Each row is a point on a tangle of strands that fork and nearly touch. The rows are in no order.
Two points are linked if the straight distance between their rows is under 74.4. Some points are linked to none.
Sab: [ 22.0  20.5  12.4 -46.0 -12.5  -2.2 -25.6  14.9 -31.9  32.8  11.0 -12.4
   8.3  12.6   9.1  25.1 -25.3   7.8  18.5 -14.5 -30.3 -12.7]
kupuz: [  4.3  -9.4  12.7   0.3  -4.6  16.9  13.2  15.2   3.8  42.9  -4.8 -18.2
  12.5 -33.9 -30.7   6.2  -5.4  25.8 -25.6  30.2  10.3  10.4]
Mosiv: [-18.2  15.2 -21.8  -9.4 -12.9  46.5  -3.1 -33.1 -16.0 -15.1 -48.1 -27.2
  27.4 -16.5 -18.6   0.1 -17.6  14.4  -9.5  15.1   9.1  11.8]
lifal: [-19.2   2.8  12.4 -17.9   2.4  10.7  36.4  22.8  35.6 -17.0 -25.5 -23.8
   2.3  -4.7 -46.1 -10.8   7.5  22.4 -18.7  53.2  45.1  22.4]
soku: [ -8.8 -30.0 -38.9  -0.3  19.8  -3.0  -9.3 -29.1  -3.4 -22.1  20.9  -2.5
 -20.2 -41.0   5.9  -5.5 -10.8  -4.1 -30.3  22.6  10.6  37.5]
Poven: [-27.3 -18.8  28.2  22.7  -8.1  11.0   2.0  14.9  16.6   9.6  -9.8  14.9
 -20.3  19.2 -43.9  26.6  39.9  -2.8 -25.1  22.8  33.3 -31.5]
supo: [ 23.6  25.0   3.4  11.9 -16.3 -23.9 -19.4 -26.5   9.5 -17.5  -0.4  18.7
  15.3  22.1  31.9  -8.2  -7.8 -11.5  21.5 -26.1 -18.4   3.9]
nedov: [ 12.6 -35.7 -37.3 -10.0  -6.1  -8.4 -37.6 -30.8  -8.6 -19.2  15.2  11.8
 -14.4 -31.1 -10.9  -2.7 -21.9  -8.9 -46.9  27.6   5.8  26.0]
Kebo: [ 16.9  25.5  50.5  26.6  -7.3 -17.5  14.8  18.2  30.8 -10.5  14.4  17.0
  13.2  33.5 -11.4   1.5  -3.3   3.0 -24.0  -7.4   0.3 -10.0]
timo: [ -9.5  41.5   8.1  10.8  -5.1  -3.7  25.8  41.5  19.0  21.8 -21.7   5.3
   8.9  39.8  10.2 -28.8  41.8   9.0  10.3  -0.3  -8.0  -4.0]
fazi: [  8.7  24.8  56.4   4.8 -17.4 -41.4   7.8  20.0   2.9   5.6  20.5  23.9
  -9.1  44.6  -4.3  14.3   8.9  -3.9 -19.7  -2.5   2.9   5.8]
zin: [  2.3  -7.7  24.3  24.8  -2.5  -4.5  16.2  36.4  -8.7  13.6  54.2  15.6
  -1.7  48.8  20.2  22.4 -35.8  -7.3  10.0  -9.6  12.3 -33.4]
ruka: [  0.3  28.0   8.4  10.3  23.4  17.2  29.9   7.7  43.3  10.1 -20.9   1.6
  27.9  26.7  26.0  11.5 -11.0  -8.6  41.0   4.8 -11.5 -16.6]
Figu: [  2.7  -6.9  23.6  30.5 -17.4  -2.7  -9.7  43.6  -9.4  33.0  17.1   3.8
  -4.6  28.5  -6.6   9.9  26.3   6.6 -10.7 -16.8  11.2 -47.7]
kefam: [-14.7  19.4  -0.7   7.8 -35.6  26.6  15.3   7.8 -21.2 -38.9 -33.0 -22.3
  15.2   2.7 -37.5 -14.7   8.6  33.4 -28.6   2.2  36.1  -1.4]
Defa: [ 20.2  16.1  10.6  25.2 -23.2  -8.9  26.1  27.4  -7.0   5.1   2.0  -4.6
  11.1 -16.1   6.6 -39.9  16.8  16.4   1.2 -30.6 -19.7  10.7]
ropan: [-28.9  21.6  11.6  -9.7  28.0 -16.2  37.4   7.7  28.9 -12.6 -14.5   8.6
 -22.4  -8.0  -6.7 -20.8  37.4  -6.8  -4.0  13.4   0.2  34.3]
Belo: [-26.9 -31.8  10.8  -5.5  44.6   5.8  27.9 -20.1  43.2 -16.1  13.7  12.9
 -15.5 -16.7 -13.3  19.1   0.4 -18.3 -10.8  29.5  17.1   7.9]
luva: [-43.8 -26.4  -1.5   0.3  29.7  35.6  32.9 -10.0  44.0 -30.1 -13.9   7.9
 -14.7   6.2 -34.0  18.1  15.0 -11.3  -6.9  35.3  30.2 -11.6]
Leg: [-10.0 -43.1 -21.0  25.2  10.6  14.3  -5.9   5.7  -6.3   6.8   8.7   9.6
 -19.1  -1.0  21.0   0.2  13.2 -19.8  27.8 -28.3  21.4 -42.7]
rokin: [ 20.7   0.8  30.3  18.4 -13.6 -19.2  12.0  38.7  -9.1   5.4  44.0   3.7
   4.6  25.9  14.0   7.8 -30.2   0.3  -3.1 -20.8  -0.9 -15.4]
demip: [ 21.5 -35.8  -5.5  28.5  17.7  -7.2  12.0 -26.3   6.4 -22.8  13.9   3.3
   5.5 -32.3  21.1   6.3 -24.5 -20.1  40.5 -19.2   9.2  -4.6]
dediv: [ 16.3 -10.0  10.6  10.0 -30.6  -6.6  -9.9 -25.2 -18.4  -9.5   1.5  -0.2
  11.2 -34.4 -32.2 -20.1 -12.5   2.8 -42.5   8.1  13.4  25.7]
fifip: [ 34.4  -1.5  19.3   5.6 -10.7  11.8 -11.7   9.4 -18.6  21.4   3.9 -17.9
  32.3 -25.0 -23.4  -2.7 -21.8  11.8 -14.1 -23.6 -41.3  -3.7]
Pafim: [-10.0  37.6  18.6 -29.3  19.6   0.9  27.2  -5.4  33.4  24.5 -29.0  -8.3
   9.3  -9.8   5.2  -3.2   8.1   4.0  22.4   7.0 -11.4  32.1]
Zerir: [ 33.4  -3.6   2.4 -35.4 -15.6 -26.9 -15.1 -43.1 -12.3  -1.4   1.7  13.0
  11.8 -33.1  -1.7 -12.1 -24.6   3.1   2.2  -9.3 -23.3  29.6]
moden: [  1.4  31.4  20.3  20.5 -20.5  17.2   6.6 -23.6  18.3 -38.6 -23.6   1.8
  14.4 -11.6 -25.3 -23.3   6.6  -1.0 -13.9  -5.5   8.6  12.2]
Budev: [ 22.8  28.4   3.5  24.4  -3.4   1.5  35.1  37.4  13.1   8.3  -5.9 -17.3
  29.5  -1.5  16.0 -39.1  -1.3  17.0  18.5 -21.2 -29.5   2.8]
momas: [ -1.7  23.5 -18.9 -13.3 -13.8  54.1  17.2   0.0  -2.5 -18.8 -46.7 -41.6
  37.2 -16.6 -19.5 -21.1  -6.9  20.2  22.9  10.1   2.2   4.5]
gavaf: [ -8.2   1.3  -6.1  17.1 -12.0 -18.7  -8.8  43.9 -29.8  33.6   5.5   7.9
  -8.7  22.7  19.1 -13.5  42.7   3.3   7.1 -27.0  12.3 -26.6]
Vut: [-16.1  15.0 -18.8 -12.5 -30.9  25.3   1.8   5.2 -34.9  13.6 -41.6 -20.0
  18.4 -18.5 -29.5  -5.3 -12.8  43.3 -41.2  31.8  12.4  38.9]
lago: [ 20.4   6.8  15.8  14.1 -16.1 -29.9   6.2  21.8 -14.6   6.7  23.4   7.3
   3.4   8.4  23.9 -24.2   1.1   3.5   0.8 -33.5  -7.1  -1.2]
Gimo: [ 31.7  18.4  18.6 -18.0 -16.2  12.3 -36.9   6.0 -10.8   6.7  16.8  -8.8
  16.0  28.9  -5.0  37.6 -38.7  -3.7   9.4 -22.1 -34.2 -33.2]
vofa: [ 17.1 -12.4  15.5 -12.8  -7.2 -37.4   0.8   4.0 -23.7  16.4  19.6   2.8
  -9.1 -15.1   9.7 -14.8   2.6   4.8  -2.9 -22.7  -2.8  19.3]
nepes: [ 13.4  28.4  -0.5  11.6  -6.0  38.0  33.3  12.3  28.3 -21.2 -34.0 -29.8
  36.7 -14.9 -13.6 -25.6  -5.5   4.3  29.8   5.9  -4.8  -3.3]
Nima: [ 10.1 -24.0 -18.5 -14.2 -11.7  26.5 -55.4 -46.6  -9.0   6.9 -11.0  -5.4
  10.3 -14.8 -17.5  21.5 -16.9  -8.4  -5.9   1.0   4.4 -24.8]
bizoz: [-20.2  19.2  21.4  -9.9  -3.5  11.5  31.1  33.8  33.4  -2.2 -33.1  -7.7
  -0.5  14.6 -38.0 -10.5  42.2   7.5  -2.2  30.5  25.7   1.6]
mal: [ 15.5   6.8  -3.8 -20.1 -36.6  -0.8 -40.2  -6.0 -44.6  26.0 -13.4  -4.3
   1.4 -16.9 -21.7 -18.6  22.9  11.3 -16.7  -4.9 -13.9  13.0]
teka: [ 36.8  -2.9  17.2  36.6 -11.3   8.9  -9.1  15.2  -6.2  -8.4  24.4 -14.5
  30.5  -0.1 -12.2   2.1 -28.6  -4.8  -4.8 -36.4 -33.8 -27.1]
naka: [  7.3  12.5  28.9  -5.9   2.1  18.2   1.1  36.6  -1.6  49.1   5.1 -31.6
  12.9  12.2 -12.7  31.3 -13.1  18.5   2.8  -9.0 -21.2 -25.4]
Bota: [ 26.8   6.4  11.2 -62.1 -26.6 -29.6 -16.7   0.2 -38.5  24.8  20.8  -3.5
  -2.1   1.6   6.0  14.1 -37.9  14.8  14.3 -10.0 -24.5   2.9]
dimi: [ -8.1   0.2  12.5   4.6   5.5  -0.5  -0.2  -6.9  11.6   4.9  -8.4   8.0
  -1.2  -7.0 -11.2   5.7  14.2  -9.3  -5.4  -2.2  14.0  -5.2]
morud: [-28.2  -1.0 -34.1 -13.9  36.3  20.7  14.5  -2.1   7.9 -23.2   0.0 -17.5
 -30.5 -18.1   5.1  -2.5   6.0  20.2 -37.7  49.0   1.3  56.6]
sus: [ 43.5   1.7  -9.1   3.3 -16.8  -1.9 -10.4   1.0 -21.6  -8.7  27.2  -5.1
  18.1  17.8  35.8   9.8 -50.9  -2.8  40.4 -25.6 -31.4 -26.5]
gitut: [-22.0 -21.3  -5.3  -0.1  18.9 -28.9   5.2  10.1  -8.2   8.6  17.9   2.5
 -38.5 -19.0  -7.5  -9.3  33.5   8.6 -40.1  24.7  16.3  34.3]
fupaf: [ -6.5 -14.7 -25.3 -43.4  40.2 -19.4 -17.3 -21.9  -1.2  -3.7  12.9   6.0
 -26.9   1.5  37.5  16.2   1.0 -16.2  30.6   1.8 -28.6   5.7]
nodu: [-25.4  19.8  24.0   6.8  11.3 -31.0  29.7  18.1  18.8   1.2 -10.2  26.3
 -24.4  20.8   1.4 -11.8  52.2  -8.4  -8.3   4.3   5.0  21.5]
nubin: [ 16.4   5.0  30.2  10.0  12.5   3.3  24.6  -0.6  22.0  -0.8  25.0   0.0
  17.2   6.9  26.8  26.7 -55.4 -16.0  32.4 -12.5  -3.7 -17.0]
Nure: [-29.6  -0.2  -4.0  -2.0  26.8  21.1  45.7   1.3  47.2 -44.9 -22.8   0.7
   1.3   1.9 -13.3  -8.2  15.0 -21.1  23.2  28.7  24.1  -0.4]
zep: [ -4.3  -6.5 -12.9 -39.3  27.5 -37.4   6.0  -5.0  -6.8  -6.6  26.9   8.1
 -26.1   5.8  47.5  14.4 -18.7 -19.2  46.2  -8.5 -14.2   8.3]
dilug: [-16.8 -16.9 -40.5   6.3  24.8  11.5  18.9 -14.3   4.1 -40.5   4.8 -11.9
 -12.2 -40.8   6.6  -7.9 -24.7  10.9 -43.8  37.0  17.4  55.3]
Rupu: [-13.0  27.1  25.8  10.2 -10.2 -12.5  26.0  36.4  13.4  20.5 -24.0   1.7
  -1.8  16.3 -12.3 -18.4  42.5   9.7  -5.6   0.0  10.5   4.2]
momi: [ -5.5 -60.4 -21.5 -13.4  18.2 -12.1 -16.9  -5.7  -7.6  24.5  34.0   2.6
 -20.9 -21.8   3.4  12.3  -9.6  -2.2  -8.7  -2.7  11.4  -9.7]
riruf: [-10.4   9.2 -11.3 -22.1 -15.7  -7.0 -19.9 -13.9 -29.0  17.3 -17.3   0.7
  -9.3 -20.1  -6.2 -27.1  27.6   7.2  -9.8  -4.5 -11.9  47.3]
kese: [ 12.6  25.2  20.8   0.3   3.7 -20.9  -3.9 -24.6  27.7 -20.4  -2.2  27.6
   9.0  28.1  21.4  18.6 -17.0 -21.3  19.5  -4.3  -7.7  -1.2]
mes: [-28.9  -9.8 -12.6  -1.9  18.3 -11.0 -14.6   6.0 -16.0  -2.7   9.0   1.2
 -56.2  -3.5 -12.9  -0.3  51.6  12.9 -49.7  43.0   8.1  34.1]
tanep: [ 39.5 -20.2 -13.8  -6.5 -14.6 -11.8 -27.0 -25.4 -18.4 -15.8   9.5  10.1
  12.7 -14.8  14.3   7.3 -28.5  -8.4  37.0 -31.4 -19.0 -32.8]
zezig: [  9.0  -2.2  -1.9  21.8  -2.9  31.2  14.5  40.9   5.9  17.6  -5.5 -19.7
  11.3  -4.8 -11.6 -12.1   6.4   8.8  11.5 -14.4   2.2 -37.5]
vemaz: [ 15.6  -7.0  -3.2  -5.8 -30.2   4.1 -38.4   4.1 -43.6  24.1  -1.5  -7.5
   3.8  -5.3 -18.7  -1.7  18.2   5.8 -15.8 -21.9  -2.4 -19.9]
zon: [ -8.5  11.3  -0.9  24.0  21.8   9.0  49.2  33.4  43.0  13.1  -2.5   6.1
  31.0  42.9  29.6   4.0  -2.1   2.4  33.5  15.5  -1.1 -30.1]
Rolo: [-13.6  -5.3 -20.1 -40.8  40.7  -2.9 -14.9 -14.3  -5.7  25.8  -2.4 -12.5
 -16.6 -13.9  23.8  10.9   7.6  -9.1  23.2   0.9 -20.1  12.9]
Mame: [ -6.5 -25.2  -9.8 -18.2  30.1  -5.8 -11.1 -17.6  18.6  32.7   8.3  -1.0
 -10.6 -32.0 -10.7  22.0 -24.6  -0.2 -33.0  41.1   4.4  41.5]
Tid: [-32.5  15.2 -14.2   1.4 -15.8  19.8  13.9  13.1 -11.2 -26.4 -28.7 -13.7
  -2.8   2.3 -23.7 -13.8  29.7  18.4 -11.5   3.3  35.5   0.0]
riput: [  5.0   8.3   8.0  -1.6  -8.6   8.9  -2.2  17.3  -8.0   5.5  45.8  11.5
  -3.2  59.6  25.0  21.9 -43.1 -23.2  32.7  13.8   4.2 -33.9]
Fab: [-10.1 -31.7   8.4 -15.5  42.0 -14.9  11.5 -18.7  26.1  12.8  19.2   7.3
 -12.5 -20.1   2.4  21.5 -19.6  -6.2 -13.7  20.9   4.4  24.4]
riz: [-12.7 -41.0 -44.2 -13.0  25.8   8.1 -25.6   8.3 -13.3  24.8  21.6  -1.7
 -42.8 -18.0   6.4  20.7   6.0   4.8 -39.8  43.3  -3.9  19.4]
toz: [  2.9  -8.6  -4.2  21.3 -32.7  -2.3  -3.7 -13.9 -36.9 -23.3  -4.6  -1.5
   1.4 -31.6 -21.1 -31.1   9.5   5.6 -24.5 -15.8  23.1  13.2]
rozin: [ 10.1  18.1  17.1  16.2 -11.9  -5.8  -3.1 -45.0  23.4 -45.3 -18.4  16.4
   9.9 -19.1  -7.4  -7.8   2.7 -17.8   2.8  -9.1   3.1  23.4]
Mirum: [ 21.3  15.3  -8.7   9.7 -11.1 -12.2 -12.8   7.9 -16.8  -3.3  30.7   6.4
   8.0  49.0  41.7   9.2 -46.2  -6.2  37.3 -12.6 -12.9 -28.3]
bil: [-29.1  -0.7  18.6  -1.5   8.0  -0.8  23.8   3.2  27.6 -14.6 -11.7   1.4
 -18.3  -4.9 -42.4   4.0  17.9  11.2 -45.3  50.0  31.1  31.0]
Bafar: [  0.1   9.4 -24.6  17.0 -12.5   5.3 -18.0 -18.7 -16.2 -21.4 -20.7   1.6
  -1.6  -9.5  20.2 -24.0  19.5 -15.6  29.6 -25.5  -4.5   5.5]
Dod: [  1.2  42.6  -2.3  29.8  -8.8  14.0  25.5  29.7  38.6  -6.7 -25.2   0.9
  29.1  39.1   7.7 -35.4  25.1   6.2  13.4   5.7   0.5 -18.3]
pubiv: [ 10.0  27.5  10.1  -6.7   6.0  -6.4  17.4  29.2 -22.1  31.2  25.2 -16.6
   5.4  15.9  47.5   1.3 -31.9  -3.8  37.1 -16.4 -20.0   1.3]
lokud: [ 12.6   4.7   5.3  14.0  -0.2  28.0  -2.4  54.1 -11.6  42.2   4.5 -30.1
  18.9   2.5  -9.3  10.1  -4.1  18.4   6.5 -28.4 -32.4 -34.7]
rozud: [ -7.7 -36.1 -35.0  15.7  -9.9  51.0  -8.7  -1.7 -31.7  15.1  -4.4 -24.5
  10.4 -32.0  -9.6  -1.8  -9.2   5.7   8.1 -10.6  17.9 -32.5]
zedo: [ -9.6 -10.0 -21.3   2.3 -21.3 -18.8 -17.6 -13.6 -29.5 -33.2   7.6   6.2
 -28.6 -19.2 -11.0 -33.1  28.4  -3.2 -31.2 -11.2  17.7  23.1]
bok: [ 18.0  10.3  13.6 -25.6  -3.0   4.1 -11.8 -40.8  -0.6  21.0 -17.2  -5.4
  23.9 -33.2  -3.7  -4.1 -21.3   4.4  -1.2   2.2 -31.6  43.3]
gazi: [ 11.2  19.5 -10.2  27.0 -13.6 -27.5  -5.8 -19.9   4.4 -24.7  -3.9  23.3
   8.9   9.1  36.8 -36.1  17.8 -14.7  21.3 -29.0  -9.3   7.5]
pup: [-28.5  15.6 -39.3  -8.4   5.0  19.1 -10.6 -25.2 -19.9 -24.0 -33.1  -9.1
  -9.8 -15.5  14.3 -18.6  23.9  -6.2  18.7  -8.7  -5.2  21.3]
Sim: [ -4.5 -13.3  21.5   0.7  -7.0 -44.5  15.0  16.9 -15.9  21.0   9.7   0.0
 -21.3 -26.5 -12.9 -18.8  27.0  12.7 -26.1   2.2  13.0  33.7]
mune: [ 27.3 -40.4 -14.5  -8.0 -26.2 -10.4 -27.2 -29.7 -20.6   1.5  13.7   8.0
   2.5 -40.8 -20.8  -9.5 -24.9   1.1 -39.1  14.6   3.4  14.4]
buvub: [ 27.8  30.3   3.3  53.0 -20.1   8.9 -11.8  -4.1  19.1 -21.1 -11.7  -3.4
  31.3  22.7   3.5 -19.6   3.6  -2.9  -2.9 -23.2 -24.8 -19.3]
fulu: [ 19.3  24.2   6.6  37.2 -25.4  22.4  -7.1  -7.1  -1.8 -25.8 -14.5  -5.0
  23.7 -16.9 -11.4 -19.9   1.5  -7.4  -7.3 -21.0  -7.6 -11.3]
kote: [  8.0  -7.7   3.6  18.8   3.6  37.9 -15.3 -31.5  20.6  -6.6 -12.6  -0.9
  14.9  -8.4  -2.0  23.9 -17.1 -19.9  25.3 -13.5  -0.1 -33.7]
Nanep: [-44.9   4.7 -26.1  -3.6  -0.4  16.4  -4.5  -8.2 -17.5 -31.4 -25.6 -11.4
 -14.7  -0.8 -19.7   4.3  25.0  17.2 -29.9  13.2  31.9  14.5]
gedi: [-25.9 -44.7  12.4  19.2   1.2   9.9  15.3  12.9   8.0  19.6   8.1   2.3
 -28.2  -8.7 -35.2  14.2  13.8   2.9 -23.7  24.1  41.5 -15.6]
lameg: [ 45.0  -1.4  13.8 -44.6 -29.9 -31.2 -11.1 -16.9 -36.5   7.3  11.4   4.1
  10.1 -14.7   1.2  -8.6 -38.3  15.7   5.0 -16.0 -38.3  15.7]
kiriz: [-29.3  10.5  -8.5   1.8  23.7 -20.7  -9.3  -2.8   8.4 -16.9  -3.0  33.3
 -19.3  41.9  28.0   4.3  45.2 -28.4  12.5  -2.8  -9.6  -9.9]
pib: [  8.0 -25.5 -16.9   5.7  22.7 -15.2  -4.6 -38.2  11.0 -37.1   7.7   7.9
 -10.5 -33.5  22.3   1.0 -10.5 -27.6  29.4 -10.4  -1.0  10.0]
Zanob: [ -2.0  11.9  -7.6 -35.0 -16.9 -27.1 -22.6  23.9 -30.3  20.3  22.0  22.2
 -18.8  46.2  25.0  18.8  -1.0  -4.3  22.7 -10.2   0.6 -34.5]
Doza: [  1.1 -55.6 -35.1 -27.1  21.0 -26.5 -25.9   5.5  -6.2  26.3  34.9   7.6
 -42.5 -12.0   1.6  15.6   0.7   5.1 -29.0  26.8   1.6   5.9]
Sisoz: [ -0.3  29.1  21.3  -8.9  18.7  18.1  24.0 -12.7  45.9   6.0 -30.1  -2.1
  20.8   1.9   7.0   7.9  -1.9  -6.5  26.6   6.0 -10.0   2.3]
loke: [-17.6  14.5 -30.8 -14.6 -15.1  28.6  -6.9 -26.0 -21.7  -0.8 -41.3 -16.0
  19.1 -21.1 -14.1  -1.0 -29.4  18.1 -35.9  29.7   1.6  44.9]
Nota: [  7.4  16.8 -11.5  17.3   0.3  30.1  17.6  24.6   8.9   8.6 -19.4 -26.0
  27.9  -9.2   7.3 -18.4   5.5   9.0  28.9 -12.6 -16.2 -14.2]
zibo: [ -0.4  -5.6   8.1 -19.6  18.3  32.2  -0.7   9.3  -3.9  63.0  -9.5 -29.1
  17.8 -13.8  -4.9  28.6 -11.9  16.9  14.4   0.3 -11.0 -15.2]
peka: [ 31.6   7.9   0.0  49.2   7.1  -1.0  44.0  43.8  21.5  -7.4  12.3 -23.2
  30.8  -0.3  19.4 -27.6 -30.1  11.4  19.9 -20.8 -29.6 -12.9]
Bozif: [-11.0 -23.4 -51.5  -8.8 -18.5  19.7 -41.9 -11.2 -48.2  13.5  -7.6  -7.8
  -7.6 -20.2 -14.2  -2.3  -4.7   5.7 -29.4  13.5  13.0  11.5]
modak: [-14.7   4.2 -17.4   9.6 -35.0   9.0   5.1 -18.8 -42.8 -44.4 -28.4 -10.4
  16.6 -18.6 -23.0 -17.3  -6.9  22.5 -31.6 -11.4  22.4  27.3]
goki: [-10.1 -16.9   6.7 -21.8  25.3 -25.8  11.8  10.8  -8.5  10.5  31.0  17.4
 -16.7  17.7  38.3  25.1 -22.2 -18.6  31.7  -2.0   6.1  -8.9]
kis: [ 11.7   5.6  -9.9  43.7  16.4   5.9  44.7  36.2  21.7   8.7  16.4  -8.2
  32.1  33.9  36.5 -17.5  -9.8  14.7  32.0  -1.1  -7.6 -31.5]
favo: [ -8.1 -38.1  16.0  21.1  20.0  24.3  47.0  21.5  41.6   2.9   1.9   5.4
  -0.1   1.3 -13.7   7.3  -5.9  -6.3  12.6   9.3  31.1 -33.5]
rizem: [ 17.3  31.0  37.9  21.2   5.4  -6.9  18.7 -10.1  31.9 -14.9  17.4  12.3
  23.9  38.0  26.9  16.9 -46.4 -12.2  17.4  -2.0 -12.1  -5.9]
vode: [-30.2   7.0  -9.4  -5.9  23.2  -5.1 -16.4 -15.1   5.5 -37.2  -1.2  16.5
 -38.0  12.6   5.8  -7.7  49.4 -22.0  -6.8   3.7   1.1  13.8]
fir: [  1.1  14.7  36.6 -28.5  -5.8 -38.8  -8.1   4.9  -2.4   3.5  20.0  25.8
 -16.5  34.4  -1.3  30.7  -6.3 -11.8  -2.1   6.5   4.1  -4.5]
biz: [ 27.6   6.7  23.8 -23.8 -10.0  -0.7 -15.7  -9.1 -10.4  40.2  -0.7 -12.8
  20.5 -19.0 -16.5   8.1 -15.6  12.5 -18.1  -0.1 -26.5  21.4]
Momoz: [  5.8  -2.1  -5.6 -29.4 -19.1 -25.0 -43.1   2.3 -24.8  21.6   0.6  14.6
 -13.1  16.1  -0.9   6.7  22.0  -0.8   5.6 -20.7  -4.1 -26.8]
vam: [-31.0  11.9 -11.3  -8.4  19.0   3.8  36.6  -8.7  29.2 -35.1 -25.0  -5.3
  -7.8 -20.4  -6.6 -23.5  20.1  -2.0   6.9  21.2  12.9  30.1]
nudo: [ -7.1   4.3  -4.7  -5.5  -4.7 -29.1 -19.5 -17.5  -2.9 -39.8  -0.9  20.4
 -32.3  -3.3  -1.4 -25.9  40.9 -13.5 -12.9 -10.6   5.1  23.5]
vav: [-24.5 -12.9 -37.7 -14.4  26.5  13.4 -29.8   3.4 -22.2 -11.4  11.0  -8.5
 -51.2   2.4   5.3   6.6  36.6  13.9 -46.2  41.1   5.0  21.6]
meb: [  7.7  30.9   4.3  58.8  -6.5  13.1   8.7  15.2  36.8 -18.5  -3.2   1.7
  31.4  43.1  -5.1 -27.5  18.3   3.3 -11.4  -4.4  -7.3 -34.4]
pidis: [-47.0   1.4  -9.6  -4.9  14.7  19.3   9.7  -8.2  12.0 -47.6 -22.7  -8.2
 -20.6  14.2 -28.8  14.0  19.9  17.3 -42.8  37.9  29.1  19.9]
rinit: [-10.1 -22.6  30.4  15.1 -10.4  -7.4 -17.5  11.5  -1.6  17.8   7.3  21.0
 -20.7  35.2 -26.5  25.7  32.0  -6.2 -18.4  -2.5  24.0 -39.2]
mano: [ 11.5 -16.5 -28.3 -44.2  -6.4  -3.8 -50.4 -43.4 -13.6   0.2 -10.7   1.5
   5.3 -15.4  -8.9   7.9 -12.8  -7.8   6.2  -2.2 -15.6 -12.6]
tuvi: [ 23.3   3.7   3.9   3.1  -0.3  35.6 -30.4  -7.7   3.8  14.0  -4.7  -9.2
  23.7  11.1   0.5  31.9 -27.7  -7.2  24.4 -24.3 -19.5 -43.1]
meva: [ 33.6   5.0  41.4  36.4 -12.3  -2.2  -6.5  10.3  23.9 -20.0  23.0   5.3
  22.8  10.1 -20.6  15.2 -28.2  -2.2 -28.1 -26.7 -11.8 -26.1]
tusu: [ -3.0 -24.7  23.7  -3.0  25.5 -16.5  26.0  -7.3  10.7   0.1  35.0  10.5
  -7.3   2.0  25.2  32.8 -40.5 -24.0  28.3  -2.7  14.3  -4.9]
bave: [ -1.5 -41.5 -22.3  30.6  22.7  12.7   5.3 -14.1   7.9  -8.6   9.7  10.5
  -6.6  -5.0  32.8  14.6 -12.3 -25.8  44.7 -19.9  14.4 -34.8]
teda: [-11.3  -0.8 -14.6  39.3   6.6 -15.4  15.4  28.6  -6.2  16.2   9.5  10.8
   5.7  39.5  38.7 -15.4  30.6  -6.1  19.5 -19.6   9.3 -30.3]
tek: [ -9.2  -2.6 -10.2 -26.6  29.0  12.3   4.2  -6.0  -5.2  44.2 -10.1 -17.8
   4.6 -24.6  10.7  10.3  -8.3   0.9  23.6   0.0 -10.9  11.7]
samug: [ -1.8  -9.5 -10.5 -39.9 -11.7 -35.0 -49.5  -6.4 -20.2  13.0   2.0  16.9
 -31.7   8.8 -19.2  12.1  33.0   4.3 -14.7   3.9  -2.3 -15.4]
ribud: [ -7.9   7.2 -11.8 -23.7   5.0 -42.1 -17.4   4.6 -11.7  -5.8  14.8  34.5
 -18.7  53.8  40.0   5.7  12.4 -22.6  22.8  -8.9  -7.2 -19.6]
mos: [  9.6   8.9  -2.6  15.3  15.0  -6.1  13.2 -44.2  26.5 -43.0 -16.3   6.9
  -1.6 -23.5  12.0  -8.8  -2.4 -25.2  27.3  -5.8  -0.9  24.0]
Fetug: [-13.6 -59.3   6.4  11.4   7.5   5.4  -4.1   1.3  -3.2  29.0  23.1   8.9
 -21.7  -8.2 -20.3  19.3  -2.8   2.0 -19.9   5.8  28.0 -25.4]
bep: [ -0.5   5.7  13.3 -59.9  -7.1 -46.8 -28.5 -13.5  -1.8   5.4   9.1  20.4
 -27.9  21.8 -10.8  29.0  -0.5   6.1 -12.4  10.3 -12.0  -0.5]
nuni: [  4.5  -7.9 -13.0   6.6  -9.1  40.4 -31.4 -50.9  -5.3 -17.1 -19.2  -8.1
  19.9 -29.6  -8.4  14.3 -20.8 -14.1  14.6  -2.4   7.6 -12.9]
ged: [-13.2  31.0   8.5 -22.5  -6.6  -5.6   9.9  -4.5   2.5  20.3 -25.6  -0.9
  -0.3 -15.3   6.9 -25.6  25.0  14.0  13.5 -11.6 -25.2  47.4]

A fork is a point with three links. Follow the links from the first point to the second and name the forks in between, in order.
demip, toz => Rupu
mune, Kebo => toz Momoz
Doza, vemaz => lago Budev
fulu, dediv => Rupu toz
Rolo, riz => Nota Budev lago
lifal, mune => toz
Figu, nepes => lago Budev Nota
ribud, Defa => Momoz Budev

A fork is a point with three links, a tip a point with one. Leave the first point through the second and follow the links. Name the first fork or tip that comes.
nuni, kote => Momoz
timo, Dod => Leg
Fetug, momi => lago
nubin, tusu => Nota
moden, fulu => Rupu
